Each row is a point on a tangle of strands that fork and nearly touch. The rows are in no order.
In the rows, 128 means zero.
Points whose rows are less than 57.3 apart are linked; no others are. Some points are linked to none.
Z_486: [127 129 158 126 156 120  52 157 131 110 163 185 165 107  78 144 129 154
  98]
Z_208: [128 127 138 110  51 137 139 145 123 146 110  93 122  94 134 118  72 102
 132]
Z_507: [ 98 136 172  90 136 131  84 151 107 118 114 138 178  74  45 137 125 155
 120]
Z_192: [142 142 147 141  76 127 151 137 135 116 146 116  88 135 170 127  89 113
 119]
Z_372: [141 119  87 161 201 108 150 100 135 119 161 156 130 193 174 124 178 127
 139]
Z_911: [141 137 145 129  57 130 153 140 129 128 130 103  95 125 163 126  80 103
 124]
Z_859: [143  91  73 144 208 122 149  86 128 137 133 140 122 187 150 146 205 152
 124]
Z_831: [ 86 129 159  77 112 135 106 153 110 140  85 110 176  65  50 115 119 131
 142]
Z_711: [137 117  78 162 214 115 151  97 125 129 158 139 146 204 171 118 198 129
 144]
Z_727: [125 118 111  95  93 126 151 126 125 152 104 122 108  78 105 138  88 126
 115]
Z_236: [153 128 117 126  80 131 187 104 124 132 114  98  74 143 169 144 111 110
 124]
Z_450: [141 139 148 155 123 116 106 144 146 105 163 157 104 138 149 122 108 130
 112]
Z_758: [ 96 145 186 124  84 152  86 159 106 110 105 107 180  87  87 121 108 134
 148]
Z_699: [144 123 125 151 166 104  91 146 148 110 176 194 131 148 141 127 127 131
 112]
Z_749: [112 118 115  75  83 138 138 134 126 166  81 101 138  63  89 117  87 110
 134]
Z_166: [135 120 141 128 167 112  62 155 140 114 171 200 155 116  93 145 129 147
  97]
Z_29: [ 84 128 157  77  86 146 103 151 124 153  69  85 185  72  72  99 116 105
 168]
Z_347: [149 124 108 132 107 133 191  95 126 133 112 103  69 152 167 152 129 120
 120]
Z_317: [131 121 118 110  95 130 151 126 125 137 112 128  98  98 122 141  91 131
 111]
Z_923: [141 112  66 156 222 144 147  96 115 147 134  98 142 209 158 111 224 150
 146]
Z_822: [147 144 143 165 129 111 124 140 148 106 167 153  99 152 170 117 116 123
 119]
Z_496: [142 110  91 143 172 119 161  89 135 127 130 140  90 167 152 150 168 142
 117]
Z_455: [133 128 139 118  61 135 145 145 124 139 119 106 105 106 143 125  73 109
 127]
Z_765: [142 143 118 166 152 112 150 111 150 111 160 144  92 176 181 125 142 119
 128]
Z_528: [145 149 137 164 132 113 137 129 153 109 166 143  92 169 179 119 123 116
 122]
Z_541: [ 99 123 127  67  90 136 127 141 126 165  78  98 157  55  68 107  97 113
 145]
Z_84: [150 133  84 164 188 146 163  83 126 139 129  94 109 202 172 122 205 141
 141]
Z_688: [135 110 105 119 135 117 154 108 129 136 125 145  89 109 124 159 119 147
 102]
Z_441: [118 124 140  98  46 147 125 149 125 157  97  83 144  82 126 106  75  92
 145]
Z_232: [106 127 144  91  53 148 114 153 121 160  82  81 161  78 107 102  88  94
 156]
Z_458: [135 114  64 159 224 132 149  96 118 140 147 118 160 210 164 110 214 142
 152]
Z_2: [120 138 169 134 121 130  71 160 123 108 148 152 147 101  98 133 106 149
 114]
Z_925: [145 126 123 135 114 122 160 115 137 124 133 130  81 134 154 142 108 128
 115]
Z_640: [140 114 129 142 168 102  81 149 143 111 177 199 143 136 117 139 128 139
 103]
Z_61: [111 133 168  95 150 126  69 153 113 115 139 163 172  85  51 145 130 159
 103]
Z_400: [109 141 169 120 112 136  83 155 116 112 130 136 155  87  80 133 108 149
 119]
Z_945: [ 99 140 178 119  99 143  88 156 110 116 114 119 165  83  79 126 104 141
 134]
Z_898: [143 128 112 168 181 100 128 127 149 106 178 177 121 177 174 116 143 118
 131]
Z_602: [144 145 109 165 159 118 159  99 144 117 150 131  92 184 184 127 155 123
 130]
Z_463: [145 125 121 162 169  99 104 140 148 102 183 187 126 164 156 118 129 124
 125]
Z_490: [118 131 165 113 153 126  55 153 121 109 149 175 174  95  62 145 129 160
 101]
Z_815: [ 88 133 171  82 125 132  95 152 105 126  97 120 183  68  39 128 128 141
 136]
Z_908: [ 74 140 187 105  93 148  96 149 107 109  73  92 209  83  75 115 136 120
 181]
Z_436: [147 122 107 133 124 125 176  96 128 129 118 120  75 147 156 152 133 130
 114]
Z_803: [143 106  87 148 190 119 151  90 134 130 137 139 100 178 155 148 184 145
 120]
Z_432: [ 88 128 157  85  69 151 105 151 125 156  68  72 182  80  93  98 109  96
 169]
Z_844: [147 120 100 141 149 124 171  89 134 125 124 126  81 164 159 153 154 137
 116]
Z_65: [149 131  74 163 203 152 154  88 118 145 125  87 122 205 167 115 219 145
 144]
Z_363: [144 124  96 166 192 100 137 119 143 110 175 171 130 189 177 117 160 117
 137]
Z_739: [141 115 104 101  64 134 178 116 124 155 100 102  97 101 141 136  83  99
 126]
Z_915: [148 146 105 164 160 130 170  89 137 126 135 110  89 193 184 133 173 125
 129]
Z_209: [ 90 148 195 135  71 157  83 158 103 102 103  96 187  92 106 123 110 131
 161]
Z_605: [136 139 151 153 126 117  92 150 140 105 161 164 118 129 132 123 107 139
 109]
Z_81: [129 136 158 140 131 125  72 156 134 108 156 165 135 117 107 130 109 148
 107]
Z_248: [139 124 123 120  98 124 158 125 132 130 123 128  88 111 138 142  93 123
 114]
Z_297: [148 119 111 116  69 133 186 110 122 142 108  98  82 118 157 140  94 103
 119]
Z_884: [ 90 126 146  72  96 139 112 152 121 155  77  99 171  66  60 104 110 117
 150]
Z_430: [147 150  93 170 177 138 169  83 133 131 136 101 103 203 187 124 190 127
 139]
Z_562: [121 116 104  82  90 131 151 127 124 159  92 114 121  68  93 133  89 119
 121]

Follow the links from the first point to the second, and from the first to the third. Name the last point that the two ways share.
Z_236 / Z_727 / Z_803 | Z_436
Z_61 / Z_232 / Z_562 | Z_884
Z_297 / Z_859 / Z_727 | Z_436

A fork is a point with three links, a tip a point with one. Leave the first point through the second and follow the links. Name the first fork or tip that comes.
Z_541 / Z_749 | Z_436
Z_562 / Z_749 | Z_884
Z_347 / Z_236 | Z_739
Z_208 / Z_455 | Z_192
Z_2 / Z_400 | Z_209

Name the points in between on the shortest way along the links from the first point to the second, in order.
Z_541 / Z_232 | Z_884 > Z_29 > Z_432
Z_486 / Z_507 | Z_490 > Z_61
Z_347 / Z_317 | Z_436 > Z_925 > Z_248
Z_739 / Z_436 | Z_297 > Z_236 > Z_347
Z_436 / Z_803 | Z_844 > Z_496
